Points on a hilly landscape, in no order, each with its height.
A ball rolls from a point to the lowest of its 2 nearest points, and stops where none of them is lower. Distance is the straight distance between rows; heights are no part of it.
(137): [  2  -5  -3 -12  10   2  41  22  -1  34  -1 -19 -22 -51   5   5  11  17
   0   3  17 -43 -12  -4  -5 -11 -19  13  10   1 -25  -1   4 -27  -5   0
   0  17  12  29  16  28]  (h 3.94)
(128): [  7 -10 -18 -11   2  -3  -4   7  -4  28 -20  23   8   3  12  24 -14  25
  23   6  -5 -14 -26   4 -32 -27 -10  -1 -15  -5 -17  12   9   1   6  13
  -3 -31  45  31 -21   6]  (h 4.64)
(248): [  9   5   9  11 -19  15   8 -19  23  58  -2 -25  32  -3  25   1   1 -34
  66 -18 -16 -21  -2  -9 -29 -11 -17 -22 -29 -21 -25  33  56 -15  14   3
  18 -13  20   3 -25   4]  (h 4.17)
(602): [  6   1  -6  -2   0  25   1  11   0   9  22   2  12   3  -5  16  -1  19
 -17  42 -16  11 -38 -19 -14  -2  37  26 -27 -18   3 -38 -18  28  12  -6
 -17  -6  25  21 -33  -8]  (h 5.28)
(439): [-21 -20   2  -6  18   5   0   9  29   5 -11  16 -12  27   6  26 -44  21
  15 -23   6 -30   4  21 -23  -4 -18  -4  -6  -1   2  15   9 -32  -7  21
  -2 -33 -22   7  19   6]  (h 6.05)
(19): [-15  10  34  21 -13 -11  24 -15   4  -3  32 -35 -40   4  -7 -34  -3 -28
  -7  -5 -13  35  14 -34   8  34  30   5   0  -4  26 -20   6  13   7 -18
 -19  13 -28   4  -2 -35]  (h 1.91)
(1079): [ 15  -7 -31 -44 -19  -7 -42   9 -13 -21 -13  20  47  -1   8 -18   4  -8
   0  12 -13  38  -4 -20 -44  32  36  30   0  18 -28  -5  -4  18  22  30
 -13  10   1 -10   4 -12]  (h 6.55)
(1116): [ -9   5 -26  17 -19 -13 -44  12   3   0 -25 -34  18  14  -6  -2  -2   0
 -13   0   9  14   1 -17 -29   1  27   3  17   4 -25  17 -16   4  -7  29
   6  18 -24  -8   7  27]  (h 3.01)
(609): [-25  -3  30  18   0  15  20 -11  -3  33  -5  -2 -38  25 -18  42  37  22
  19  -8 -11 -20 -16  27  44 -37 -20 -42   6 -22  27  20  37   4 -20   2
  14   2  15 -19  22  36]  (h 5.43)
(325): [ 23   6 -11  -1  11  31  38  22  -7 -13  -4   4 -10   3   9  27   9  24
 -27   4  -6 -11 -16  18  22 -32   9  27   7   0  11   2 -10   7   2  20
  13  -8   1  -5 -16  35]  (h 6.10)
(1092): [ 48  16  -4 -40  11  25  29   6 -19   9   6  51  19 -11 -27  24 -32 -16
  -5   7 -10  10   7  -4  35 -10 -15  26 -25 -12   3  39  12   0  46   7
   5 -18  27  26 -23  14]  (h 3.53)
(878): [-13  -2   9 -32  10   2 -22  16 -22  42 -27  -2  23 -34 -46   6   8  26
  -3 -17  13 -16 -13  12   7 -11 -19  25  -6  -7  25  -8  -6 -16 -14  26
 -13 -12 -13 -18  50  -2]  (h 2.41)
(490): [  2  34   7   8   2 -12 -20  -4  -5  19 -34   2  33  46 -29  13 -46   8
  15 -23  18   0   8  -1   8  11  10  11 -42   3  -8  10  -4 -29  11  25
 -27 -32  -4  34   4   4]  (h 6.50)
(197): [-32 -14 -17  25 -27  -9  -1  15  -3 -36   6 -19 -34  12  -4  -3   8   1
   1  14 -30  10  34 -29 -34   7  24  22  27  28 -18  -9 -42  12  12  10
   2  15 -26  22   3  -7]  (h 3.63)
(211): [ -1  23 -14  -9 -17  -3  -5   0   2   7 -18  16  -2   2  -2  15  -9  33
   7   6  12 -17 -38  -9 -33   5  18   0 -30 -11 -20 -13 -14  14  -3   2
 -22 -19  30  40 -45   2]  (h 4.94)
(745): [ 22  -5  -5  14  17 -17  15  19  -9 -22 -12   4  25  44 -11  17 -14 -35
 -24   5 -13  20  31 -10  -3  -6  11  15 -11  27  23 -11   5 -19  39   9
   7  -5   9   7   4  17]  (h 4.62)
(591): [ 45  -2  -8   4  16 -25 -29 -18  -4  -3   0  26  26 -30   4 -20  -8 -34
 -15   3 -12   4  13 -29  17  28   2  15 -28 -10   7  -8 -17  -6  -9  -4
 -19  -5  33   5 -20 -49]  (h 3.62)
(233): [-12  -2 -29  14 -21 -36 -34  40 -24   3   9 -15 -29  -9  15   3  27  17
 -27  41  -1   2   2   5   3  17  39  15  20   0   5  -9 -37  10 -23  28
   3  36 -19 -15   1 -21]  (h 1.51)
(1151): [  8  17   4  -2 -25 -16 -35   8 -26  18 -32  21  -5   2 -33   4  28  15
   1  -2  24 -17 -24   8 -16  -5  -1  16   7  14  -5   7 -16 -37  -3  12
  10  -7   8  22  -8   4]  (h 1.80)
(970): [-22  -7  11 -18  -7 -32 -72 -13  -6   0  22   6  21   9  13  10  14  34
  -6  15  19  14 -10  35  34   6  -6 -34  19 -24   2   7  -2  20 -33  -9
 -10  -2  19 -37  11   1]  (h 3.34)
(511): [  3 -24 -24  17   8 -31 -26   1 -24  29 -33 -22  27  -1  -5  -7  -7  -4
 -13  -6  15 -23  13  -9 -15   4  19  21   5   1   9  -1 -22 -31 -18  47
 -15  -3 -12   8  30  22]  (h 3.67)
(948): [ 21 -12  -7  24  26   8  26  31 -17   3   4 -20  -5  -8  -4  -2  27  -4
 -15  41  -7  18  -3 -24   2 -23   5   1   3   7  -3 -22 -28  36  -2 -25
  11  21  29   4  -1  27]  (h 3.77)
(69): [-20  15  14 -15   6   5 -28  -3  -2  18   7   1   9 -32 -20   6  -7  18
 -36 -24  18   1 -16  -2  29   2 -12   9   1 -31  15 -13  -9 -25 -26  -5
 -20 -12  -3  -5   4 -15]  (h 2.96)
(212): [-17 -29 -17  18  17   8  -7   7  16   0  20 -48 -12 -30  -9   6   3  20
 -38  37  -3  38  40 -20   8  22  47   2   1  13  17 -33 -34   4  -2  -8
   7  14  -4   2  -1 -13]  (h 4.10)
(432): [-15  -9  38 -21  -9  -7 -48 -30  -6  14  -3  35   9  42  11 -44  -8  -8
  -2 -14  13  27  -2  -4  26  -8  18 -19  47 -31  -3  22  17   1   9   9
   1 -18 -12  -4  10 -10]  (h 4.00)
(799): [-14 -19  37  -5  -6 -28 -53 -12   4  27  16  -3  25  35  20 -29   3  -2
  -6   2  26  24   0  10  32  13  23 -38  31 -22  22  21  -5  13 -23   0
 -10   7 -22 -26  33  -9]  (h 3.69)
(335): [ 12  16  -7  36   6 -21   5 -11 -15 -27 -19 -22 -29 -14   7 -15  -1  -8
  17  12  29 -17   6 -17 -11  33  14  16  -1   7  -6 -14 -33  -9 -28  -8
  -4   1  -8  31   4 -16]  (h 5.44)
(841): [ -1  -6   0  -5  21 -41 -12 -29  17  10  -2   3  29 -27  24 -10  -9 -31
   4 -18 -13 -11 -10 -35   7  28  19  -5 -23 -23   2 -10   7 -16 -24   0
 -13   6   7  20 -22 -22]  (h 4.07)
(53): [ -9   7 -23   1 -27 -24 -18  21 -14 -11   3 -14 -12 -19  28   2  39  -4
 -13   2 -17 -26  -4 -13   7   8  17  45  18   7  34  -4 -19   7 -19  33
   7  20 -15 -25 -34 -22]  (h 2.21)
(1278): [ 52  22 -12  30  -2  45   0  -7 -34   2 -26  24  -8 -17  -7  -5 -18   3
 -34  -8  35   1  15  11 -10  19   8  21 -17  -6  19 -16 -42 -14 -20  -2
 -12  -3  -8   4  10  -8]  (h 6.25)
(544): [  5  -5   2 -21  -2 -23 -35 -20 -25 -15   7  23   4 -24  29  -8  17  26
   7  12  30   1   2  38  24   2 -15 -26   2  -6 -11  -2  -8  23 -51 -26
 -14  11  15 -27  20 -23]  (h 3.02)
(207): [ 22   3 -20  -9 -25   1 -22  13 -13   1  -6  17  31  30 -27   9 -22 -10
 -13  -3   4  18  10 -14 -48  39  31  36 -24  27 -21  -6   0 -22  22  30
  -4   4   2  27   5 -12]  (h 6.79)
(1264): [-46  -3  11 -51 -13  20 -60 -20  48  37 -24   7  28   6   8   0 -17  24
  31  -7  27 -12  -3  26  16   7 -13 -25 -11  11 -22  39  35 -11   2 -22
  11  -3   4  -7  -3 -17]  (h 2.77)
(1153): [-39   2 -20 -26 -19  -5   0  -1  21 -41  30 -17 -10  -1  13 -25  22  -1
  11  26 -24  12  -1  -8  -9  -5  -5 -18  17  -3 -20  13  26   5  -2 -10
  17  10  14 -15 -33  -4]  (h 2.15)
(26): [  1  35   3   6 -37 -13 -23 -28 -14 -25 -14 -16 -20  16   3  -9  36  -5
  25   4  23  -7 -25  19  10   1   2 -50  10  -6 -12  30  14  12 -16 -15
  16   2   9 -21 -11  -2]  (h 0.48)
(455): [ -8  -6 -20  14 -24 -17 -20  19  -9 -12   2 -25  -7  -8  -4 -15  24  -9
  14  37 -19  13  33 -26  -9   0   5  22  26  40  17 -25 -39  31  19 -22
  10  41 -15  11 -20 -25]  (h 2.78)
(822): [  2  13  30  11 -23 -11   7 -18   0 -19   7   9 -40  31  -1 -39 -12 -43
  11 -11 -17  10   0 -32 -19  32  11   6   1  -6  -8  -5  -4 -10  11 -18
 -10   6 -35  15   2 -29]  (h 2.57)
(14): [-14  15   1  13   1  -3   6  28   5  22  -6 -18  -2  -8  10  -7  24  22
   5 -14   8 -38 -24   1 -21  -5 -20 -15  -4  -3 -23  -2   5 -17 -36  -7
  -6  18  18   3   2  20]  (h 3.54)
(995): [-20   6  23  52  -1 -14  42   4 -12 -16  34 -23 -36 -11  30  13   6  -9
 -20  -5   6  14   9   6  37  19   9 -20  10  -3  53 -33 -30  -1 -28 -24
   1  24 -21 -27  31  -8]  (h 1.77)
(35): [ 11   3  -9 -12  14 -13  14 -14  23  -7   6  -1  25 -58  37  -7  10 -18
  26 -10 -18 -46 -19 -31 -17  13  -2  15 -33 -33 -10 -10  17  -5 -25 -12
   6  23  -5  13 -31 -14]  (h 4.47)
(1024): [ 20 -33  25  -8   2 -10  17   8  21   2  19  17 -14  16  -4   8  -6 -23
   4   6  11 -22   0  16 -10   5 -25 -41  -4  29  32  -8  26  16   7 -35
   9   4  -8 -16  19   0]  (h 6.62)
(429): [ -7   1 -17  14  18 -10  -1   0  14 -14 -12 -31  24  11  -4  13 -23  14
 -10  -1   7   6   2   7   3 -20  19 -31 -26   4 -16  -2   3  29  -5   0
   4 -21  13 -15  -6  43]  (h 3.70)
(861): [-40   0  16  41 -15 -22  10  13  13 -13  53 -38 -44   3   7   9  18   1
  -9   1 -13  11   9 -23  26  16   8  -8  10   4  59 -22 -16   4  -3 -33
   5  28 -27 -12  -2 -14]  (h 0.88)
(47): [-48  -5  22 -11 -17  30 -11  24  27  37   3   2  22   3 -24  20  24  24
  54  -5   7   6   1  30 -36 -22 -30 -30   7  13 -47  22  34 -11  12  24
   5  23  20 -21  23  10]  (h 3.84)
(1246): [ -3  -1  18 -11  26  51  46  29  13  13  47  11  -6   9   9  10  -2  21
 -20  33 -20  25 -30 -12 -10  -2  27  43 -14 -29  -1 -26 -24  36  31  -2
 -12  17   6   7 -27   9]  (h 5.55)
(297): [ 46   4 -10 -19  -7  32  14  -3 -49   6 -23  42  10  -7 -27   9  -5  25
  -6   5   0  23  -9  17   9 -30   2  20  -8 -20  17  12 -16   8  27 -10
  -8 -27  27  31  -2  18]  (h 3.87)
(6): [  6 -10  19  -5  25  37  27  19  25 -28  32   8   7   1 -15   9   4  -1
 -21  36   4  38  26  10  15  11  -4 -18  -5  32  10 -45 -25  25   8 -35
 -13  22  -6 -18   7 -20]  (h 6.08)
(1053): [ 23  28  11  -6  19  26  38   7  22   9  21  29  12 -36  21  -5  -1  -9
   2 -14  15 -27 -26 -16   0   8 -24  13 -27 -23  -3   1  16  15  -8  -5
 -11  25   5   3 -29  -9]  (h 4.86)
(879): [-35   9  11  -4 -16  10 -58  -8   2   1  -9  -6  10  19 -19  11  11  20
   0 -20  10  26  18  13   7 -21   4  16  45 -13  -9  36 -24  -4 -14  33
  -8  -4 -62 -27  32  12]  (h 3.78)
(468): [  2  -2  16  -5   2 -28 -24 -13  -6 -19  17  10   3  -9  23 -17  15  10
  -3  41  26  -2  -2  12 -10  21  -3 -25  10   2   0 -27 -26  22 -23 -28
  -7  16  15   4  -6 -34]  (h 2.59)
(181): [ -3  10  21  39  26 -19  38  -5 -12   5   7  24  -9  11  18   7 -27 -29
  -9 -20 -13   3 -15 -44   7 -20   4  17 -32 -16  21 -17   6 -13  19   1
  -8 -28  26  21  -2  11]  (h 3.52)
(395): [-42 -11 -28 -24 -17 -13 -43  -5  31  -7  12  -8  19  20  17 -26  11   6
  -3 -11 -21  14   1   9   3 -23 -12 -22  35 -10 -41  26  28   1  -6   1
   9  -5   7 -21  -5  21]  (h 1.50)
(39): [ -2  -6 -18 -28 -25 -10 -40  -3 -21 -32  10  22  -3  -5   9 -17  23  11
  -7   6  -8  48   8 -10 -18   6  18  35  31  24   8  17  -7  37  14  28
 -12   1 -10 -26   7 -44]  (h 6.32)
(920): [ -6  16   1  -4  21  32  42 -16   4 -23  12  -1 -50 -18   4   1  -2  11
  -6 -12   5 -12   4  17  36 -15 -14 -18  19 -11  -7  12   5  -1 -20 -31
   8  -7   0  13   3  10]  (h 4.87)
(531): [  7   7  -5  50  22 -10  19   8   3 -16  -4 -32  -3  23  11  11  -4  -5
 -11  21  17   1 -15  -4   4  -8  21 -24 -18   6  16 -19 -21  22   3  -5
  -1  13   8  -5  -2  29]  (h 3.13)
(371): [-18   1   9  36 -15 -48   1 -21 -23 -12 -11 -13 -47  50  36 -15   3   8
  19 -10   5 -19  -9  24   9  -3  22 -42  19 -15  13   3  -9   9 -17  11
   1  -2 -13  -8  29   6]  (h 1.74)
(703): [  1  27  -1  17  -8  -2   7  29  27  -3  42  -3  11  -3   7  16  11 -36
  19   1 -44   1 -12 -41 -24 -28   8  55  -8 -23  -6 -16  -6  -8  18  18
  12 -11   4   4 -54   0]  (h 6.33)
(1036): [ 13   1  16  -6 -16  14  36  -9   2  41 -15 -14 -33 -30 -18 -12  10 -12
   4 -29   9 -14  -4  -2  -4 -22 -26   2  21 -14  -3  16  28 -42  10 -18
  20  -2   2  19   8  36]  (h 4.34)
(945): [ 34   4 -21  -1  -8  26 -20  10 -19   0 -36  28  20  36 -35  32 -35  22
   0 -12  24 -11  -1  13 -41  25  21  22 -35  12  -7   3  -4 -15   7  22
  -8  -7 -11  32   8   4]  (h 6.73)
(1306): [-13  -1   0  -2  16  -6  21  -5 -11 -13  -6 -33  -6 -45 -24 -30  -4  -4
   8  25   6  25  39 -19 -22  23  11  -7   6  21 -39 -12   4  -7  -1 -17
 -16  20  -1  17  28 -13]  (h 4.73)
(576): [-20 -13  -6 -25  -2  25 -23  11  40   5   0  -9  14   8 -19  25  -9  21
  36  24  19  -7  -5  27 -37  13   2 -22 -16  33 -18   6  48   7  18  38
   8  23  -3 -27  21  18]  (h 3.43)
(244): [ 19  31  37   6  43  15  63 -28  -2   2  12  47 -39  14  12   0 -31  -1
  17   9  -1   2 -14   2  25 -21  -2  -9 -19 -14  15  13  -2  28  41 -27
  -9  -2  30  34 -17  13]  (h 4.30)
(482): [ 16 -30 -37  10  10   7  11 -10   3 -22  -2  30   5  34  31   3 -16   0
 -32   3 -26  16  20   3 -32   3  27  18 -15  15  -4 -39 -42   1  15   9
  -4 -29  25   3 -12 -25]  (h 5.48)
(1021): [ 29  48  24  32  39   7  46 -27  -9 -19 -11  35  -3  22  17   9 -39 -30
  -8 -12  -7  13 -11 -16  56 -10   8  11 -34   6  28  -4   0   3  37   2
  -3 -16  13  13 -15  27]  (h 3.97)
(182): [ 14   7  10  -5   9 -12   5  -1 -24 -15  19 -24 -11  -3 -13  -3   5 -37
  28  31 -15  13  43 -23  25  18  16  34   9  32  32 -30 -19  18  36  -6
  16  12  -2   5 -10 -24]  (h 1.88)
(1040): [ 27 -27 -24 -15   5  20  30  21 -34  -1  -3 -22  14 -39 -29   0   9   9
 -17  46  -1  23  13   5 -10 -19  -4  10   3  13  -7 -10  -5  25  33  -6
  10  11   9   4  20  26]  (h 4.29)
(122): [ -4  13  -1  22  14 -19  19 -14 -22 -14  -1 -40 -37 -24 -10 -32   0   6
 -15  12  26   0  22   4  -6  15   7 -22  12  -1 -17  -8  -6 -17 -33  -5
 -13  10 -15  16  43 -13]  (h 5.08)
(819): [ 23  13  14  42  30  17  24  -2 -26 -15  24  -1 -32 -28  15   9   8   5
 -21  10  30  11  24  13  38   7  -3  -7 -14   7  50 -24 -40   1 -18   9
   8  15 -10 -24  35 -16]  (h 2.53)
(1282): [ 10   0  20 -38  -7 -18 -40 -12  12 -16  13  22  32  21   0 -37  -3 -30
   3   7 -11  21  -8 -16  -2   9   6 -10  24 -11 -14  26  23  -9  28  -6
  -2 -18  11  -7 -15 -27]  (h 3.96)
(279): [ -6  19  27  15 -25 -14 -43  20   7  17  -9   2 -13  30 -13   4  14   1
 -15  -8  22   7 -31  -7 -21  16   9   5  21  -3   9  12 -22 -28 -11  23
   5   6 -23  11  -5  10]  (h 2.31)
(232): [ -4  12 -16 -15  -4   8 -18 -25  -4 -36  19  20  -6  -5  -1  -3   8   7
 -14  -6 -15  27  16   6   8   9   2  16   8   3   7  -1 -12  28 -10  17
 -28 -24 -14 -17   3 -43]  (h 6.11)
(1075): [  1   1   5 -17  21  16  13   7   7   7  10 -17  12  -2 -21  51  21  32
  -1  17  -8  -7  -6  28  57 -28  -5 -34   6 -15  10  20  41  20  -7  10
  30  -4  15 -19   6  40]  (h 5.69)
(514): [-30 -32 -11  -3 -23 -20 -42 -16  -8  14 -47  10  19  28 -11 -22  12  10
  25 -20   8 -29   1  20   2 -28  -7  -4  30 -11  10  34 -12 -19   1  17
  19 -17 -15 -16  32  26]  (h 2.87)
(263): [  4  -7 -33   3  23  21  15 -32  -2 -29   3  11   1 -12  27   9 -13  22
 -35  -6 -12   3   2  17  13   4  30  18 -16  -6  17 -14 -28  14 -15   9
  -9 -29  -4 -12 -10 -27]  (h 5.85)
(842): [-12 -12  23  -8  33  39  50  32  21  -6  67  14   3  -4  -7  14   7   9
 -10  38 -13  30 -12   7  18  28  -6  13  -4   9  -1 -55 -30  40  20 -37
  -4  27  11   7  -2 -18]  (h 5.82)
(322): [  7 -28   6 -29  31 -20  -5   0  19  26   0  19  -3  13 -19  28 -44   7
  -8  -5  13 -32  21  20  19   5 -25 -13  -8  11  18   4  17 -19  -7  19
 -14 -32 -19 -13  21 -16]  (h 5.79)
(935): [ 45  -6 -13 -25   9  26  12   6  -5   9   2  33  43 -48  -9  -7 -10 -30
 -18  10 -14  -3  17 -20   6   7  -4  31 -19  -5  -4  -9   6   1  21  -4
 -10 -12  23  14 -19 -16]  (h 3.09)
(843): [ -1   8  16  28  27 -10  49  -9 -13   6 -19   5 -30  28  14 -10 -15 -19
  -5 -44  -9 -20 -14   6   2 -28 -18 -13  -5  -4  21  -2  19 -12   6  10
  -4 -30  -4 -14  18  19]  (h 2.95)
(426): [  0   4  31   1  21   7  34   1  19 -31  26  23 -17  16 -10  -5  -9 -26
 -28   8  -9  32  19  15  10  -3 -20 -29   3  17  14  -8  -2   8   2 -31
   2   3 -25 -28  18 -22]  (h 6.34)
(917): [  5 -10 -12 -23  21  37  49  14 -10   8   2   0  11 -14 -14  28  10  14
  -3   3 -16  -9  -9  25  30 -44   8 -12   9 -12   1  33  27  23  25  33
  20 -17   9  -5  -5  35]  (h 5.88)
(413): [ 14   4  10  -5  27  31  24  15  15  23  -2  14  32 -23  21  17 -28  20
  -6 -15  34 -33 -29  17  12  11 -35 -11 -32   7  -1   7  10  14 -28 -15
 -20  22   0   1 -27  -2]  (h 5.14)
(892): [-19  22  13 -30 -10 -13  -4 -23  -2  17  -4 -37  18 -22   0 -20  10  -5
  24 -33 -13 -49 -31 -14  14  17 -10   7 -17 -21  -4  12  46   1 -16  11
   9 -15   6 -23 -11 -26]  (h 3.22)
(596): [  1 -15 -24  -5   4  11 -24  -5 -13  -6 -28   7  -6 -14  14  24  10  67
   5   9  32 -11  -3  61  21  -5 -30 -30  -8   7 -16   2  -3  18 -46 -18
  -5  18   8 -16  26  19]  (h 3.42)
(238): [  8   4  24  -1 -22 -13 -19  -5  26  15  20  25  10  15  -6 -21  -2 -16
   8  -5   3  14 -26 -14 -41  -4 -15 -28   3  -6 -20  16  16 -13   4 -39
  -5   7  19  25 -28  -6]  (h 3.55)
(748): [  6   7  37  -9 -36 -15   3 -20  30  11   7   6 -20  26   2 -33  -2 -29
  38 -11   6   3 -23 -18 -50  32  -1  -5   6  -9 -40  14  27 -30  17 -18
   7  19 -10  36 -18 -12]  (h 3.14)
(777): [ 18 -41 -17  14  35 -26   9  10  -1 -10  -2  26  14  44  18 -16 -22 -23
 -21   8  -4   0  28   4 -39  -2   1 -12  -5  23  -2  -6 -12  -1   9  10
  -6 -19  17 -12  10   7]  (h 5.05)
(160): [ -3   5 -12   4   5  33 -13  -2   6  -4 -11  23   7   3  24  42   4  69
 -15   3   7 -11 -37  43   1 -15 -11 -34 -17 -12 -13   2 -14  26 -24 -24
  -5   4   9   0 -18  18]  (h 3.83)
(284): [ -9 -30 -13  37  27  -6   3  -9  30 -14  25 -42   7  -5  14  10  -5 -27
 -27   8 -19  20  37 -19  10  10  22  -6  11  27   7 -27 -36   7  -8 -25
  11  36 -18  -8 -28  -2]  (h 4.71)
(656): [  6  -5  -2  -3 -31  -6  33  25  -6  -2  13 -15 -39 -11  -4 -13  28 -40
  34  18 -28 -15  -7 -29   1 -13 -20  37   8   1  20 -13  26   2  33 -10
  36   4   4   9  -3  -6]  (h 6.95)
(355): [-36 -23  28 -31 -22   2 -40 -27  23  34  -3   5  20  10   8 -30   1  16
   6 -35   5 -15 -13  12  11   8 -35 -38   8  -7 -15  14  28  -1 -15 -37
  -9  -1   0 -15  -8 -14]  (h 2.27)
(1245): [-15   7  -4  -1   2   4 -21  -2  22   4  10 -20   0 -42  -9   3   1   1
 -52  -9   5  27  14 -20  15  22  11  15  17 -10   7  -6 -34 -15 -23 -14
 -10   7  -1   2 -26 -20]  (h 3.46)
(296): [ -7  43  16  13  -9  18  29  14  20 -14  27 -14 -27  10  -5   5   7 -33
  44   1 -28  -1 -16 -31 -11  -7  -6  31   5   7  15 -24  -1  -2  35  -5
  20   5  -7  10 -37   2]  (h 6.65)
(800): [-19 -28   2  24  -8 -19 -33 -14   3  12 -34   2 -10  49  30  -7   2  19
  15 -10  16 -37  -4  26  22   0   5 -16  38 -11   3  13 -11 -24 -14  42
   9  -9 -19 -11  39  26]  (h 2.37)
(1211): [ 13 -11 -30   1   0  19   0  -8 -44  12 -46  15  -4 -13 -10  12  -1  44
  -8  -3  -3  -2  -6  21   1 -41  -3  -5  17 -20 -24  19 -13   7   7 -10
   0 -26  33  11  -4  25]  (h 4.24)
(743): [ 23 -28 -17 -11  11 -24 -10  10  -5  27 -16 -17  29 -42  12 -11  -5   1
 -16   4  16 -38   9  -8 -28  27   4  29 -18  17 -16 -15 -12 -18 -18  10
 -17  11   8  -5  14  -4]  (h 4.14)
(689): [-30 -11   2 -38   2  12 -37 -16  38   3 -22  13  18  -3 -18  32 -28  41
  38  11  28  -7   5  45  -6   4 -11 -20   1  33 -25  33  37  -3   0  16
   1   4  -6 -11  13   0]  (h 3.12)
(1051): [-48 -13   9   1  -9  14 -37 -26 -16   5 -28  13   1  44 -40   2  21  31
  24 -13   7  -6   8  16   6 -32 -18   5  24 -27 -11  39  -3 -14  -4  41
 -16  -3 -45 -40  53  19]  (h 3.38)
(210): [ 10 -33  20 -39 -11 -36   1  23   2   9  12  24 -12  28 -21  -4 -11 -18
  31   5   0  -9  -8  17 -32 -11 -22 -27   4  18   4  11  50   4  25   7
  -5 -17   2 -11  33  -9]  (h 6.83)
(530): [ -5   2 -14 -33 -12 -32  -9   3  -7  -9   3   2   4 -13  18 -20  24  -4
  14 -19 -21 -27 -17   2  10  13  -9  17  18  -7  13   3  19  -8  -3  32
   4 -16   9 -21  -5 -15]  (h 2.79)
(953): [ 49   3 -24  49  -4   6  -8 -17 -31  -9 -23   6  -3  -2  -1 -12 -15 -20
 -18  10  26   5  27 -16 -21  44  23  26 -26  15  10 -32 -54 -21  -9   6
  -7  11  -8  22  11 -19]  (h 5.89)
(10): [ 17  21  -3   9 -41   9  23  -2  -3   3 -19   9 -25   7 -22 -18  -2 -27
  -2 -47 -10  10   7  -3 -13 -18 -36   6  25  -6  -4  30  19 -41   9  -5
  18  -6 -22   8   4   7]  (h 4.75)
(956): [ 17 -15  -5  -6  27  15  19   3  18  18   5  37  26 -20   1   6 -51  -6
 -19 -30  13 -22  20   1   6  17 -22 -12 -30  19 -10   3   9 -10 -11   7
 -32  -3  -7   0   2 -20]  (h 5.47)
(1129): [  7  -7 -33  -6 -24  -2   5   5 -13 -37 -28 -13  27 -28   0 -12  16 -36
  22 -18 -44  17  17 -22 -31 -25 -31  38  19   3 -17  14   7  -6  19   5
  15   5 -10   9 -34   7]  (h 5.58)
(1202): [-27   6  -4   4 -17  13 -12  -4  27  29 -10 -15  33  27 -10  -8   6  -8
  41 -24   3 -27   0   2 -38 -23 -30 -38  -5   6 -36  37  40 -16  10   8
   1  -7  18  -6   0  23]  (h 4.27)
(829): [-16   5  -6  -3  21   3   2 -20   1  -9 -31  16  -2  29 -18  17 -65  21
  25 -19   6   3  22  25  -7 -18  -5   0 -22   9 -36  24   4 -23  14  29
 -14 -37   0  28   6   4]  (h 6.29)
(944): [-12   9  -3  32   8  -8  -9  -2  14 -31  10 -41   0 -11  18   1  -2 -29
 -29  -7 -20  40  51 -29  22 -26  15  -7   7  15  32   6 -10  23  14 -27
  11  -1 -14 -21 -10  -4]  (h 4.01)
(1290): [ 11  13  34  17  33  15  36  -5 -16  -1   9  26 -45  -3   8   0  -8   4
  -4   6  17  -9  -4  -2  34  -1 -18 -15   3  -9   6  14  -5  19   8 -42
   1  18  13  30  -3  32]  (h 4.57)
(967): [  3   4  25 -16 -24   3  25 -23  24  37   0 -33   1  -9  11  -9  -8 -26
  39 -36  -8 -35 -21 -11   0  10 -25 -13 -34 -30 -10   8  54   3  -5  -7
  11  -5  12   8 -25  -8]  (h 3.68)
(1222): [  8  12 -15 -12 -27  -6  -7  -5  19 -11   4 -13  22 -22   7   5  16 -47
  21 -19 -38   1  20 -46  -1 -13  -4  55 -13 -14  -8  -3  18 -20  12   8
  28   3  -8  26 -29  -1]  (h 5.97)
(66): [ -5   3 -16 -16  13   4   3 -10   5 -31   6 -31  18 -20   7  -9  -5 -33
 -26  -9 -15  20  21  -5  42 -18  -2 -18   6  -2  12  18  27  13   6 -16
  25 -19 -23 -32 -10  -8]  (h 3.35)
(712): [-16  -1  21  10 -14  35  38 -15   6   4   7   2 -38  13   7  27  39  23
   9 -24  -9   0 -28  49  36  -8 -26 -35  18 -19  22  13  28  -1 -18 -31
  16   1  11  -1  -4  16]  (h 5.19)
(1093): [-28   5  -6 -20  -9   5   3 -15  21 -19  30 -45  11 -35   7  -3  18   5
  -9  12 -20  21   5  -7  21   8   4 -22   8   1 -19  -4  29   4  -6 -49
  12  15  -2  -8 -16   0]  (h 2.69)
(481): [  1   6 -17  19 -18  18  32  35 -29 -14 -30   1   5 -17 -19  -3   2 -31
   1 -40 -17  18  13 -15 -28 -33 -24  33  27   1   2  28   1 -17  12  11
   5  -5 -27  11 -13  13]  (h 5.16)
(487): [ -9  -4   4  31  -3 -39  49   8  -5 -22  -6 -21 -37  34  17   0   3  -6
   5  -1 -16 -21  -5   5  -3  -4   6 -10  -1   9  23 -10   6   3  12  24
  13 -11   0 -14  25  15]  (h 2.38)
(705): [-39   1  -7  15   1  15   7  -5  13   6  10 -21   7  12  14 -20  10   3
   1 -57  -5 -23 -14   9   4   8 -34 -37   0 -18 -16  13  27  -7 -34 -29
  -9  -4   0 -11  -3   4]  (h 2.97)
(416): [ 26 -26 -29 -20  -3   7   3  31 -17  19  -5   5  21 -33  -8 -11   3  17
 -16  18   8   5  -6   2 -54   6   5   6 -10  24 -24 -22  -3  -2  -7   3
 -16  12  15  -3  10   3]  (h 4.51)
(558): [  3  12  -7   1 -39 -45 -27 -35 -12 -22  -9  -5 -32  39  24 -19  33  -3
  32  18 -16  -5  -8  29  15  -1   6 -13  31  -6   5  23  16   7  -5   9
  22  -1 -15 -13  -1   8]  (h 1.12)
(46): [-21 -21   0 -15   7 -31   4  11  22   2  30 -22 -31 -12 -17 -18  -4   0
   7  38  -3  14  10  -8 -32  18  10   0  23  16 -26 -32  -4 -29  11  -3
   5   9   4  40  17 -17]  (h 4.33)
(746): [ 51  -4   2 -19  28  23  13  -7 -19   0   9  17  10 -19 -15  -4 -15 -36
  -3  39  -7   7  32 -26  54  11  16  42  -8   5  13 -33 -27   7  21 -10
   3   9  16  11 -11  -4]  (h 2.56)
(581): [ -4   5   4  10  -5 -28 -18  35 -18 -10  22  14 -10  -1   6   2  28  30
 -17  32  15   5 -28  14 -10  26  17 -12  -6   6  -2 -27 -21  29 -24   2
 -14  23  -2 -11  15 -18]  (h 2.11)
(11): [ 15  11 -17  17  11  56  -5  24 -12 -14 -16  17  -6  10 -10  11  -1  22
 -39 -22  12  -8  -8  21  -9  -4 -13  17  -3   1  -3  -5 -29   4 -29   5
 -20 -13 -19 -11   8  11]  (h 6.39)
(151): [ 27  -8 -28   6   1  12   4   5   4 -11 -10 -14  33  15  -8  28 -25 -13
 -17  12 -18  27  16  -3  -9  -8  36   6 -18  24 -10  -8   3  10  34  12
  15 -23   2  -3 -10  31]  (h 4.21)
(1015): [ 15  20  27 -10 -13 -11 -15  23 -17  34 -32  -8   7 -32 -34  13   9  -6
  11 -17  27 -22 -28  -9   6  -7 -10  29  -5   4  37 -15   9 -34   5  26
   8 -20   2  -9  15  14]  (h 1.89)

Where does a ball stop that starts at each point below?
(432) | (233)
(207) | (531)
(6) | (182)
(945) | (182)
(296) | (355)
(210) | (182)

Call two points neighbours if one is among the 2 nearest of the other. Go from one point of each pair to the other, from neighbour to neighbour, staying as low as possible. Name the highest point that can't be avoided.
(355), (861) | (1202)
(26), (1151) | (879)
(861), (233) | (432)
(1151), (531) | (416)
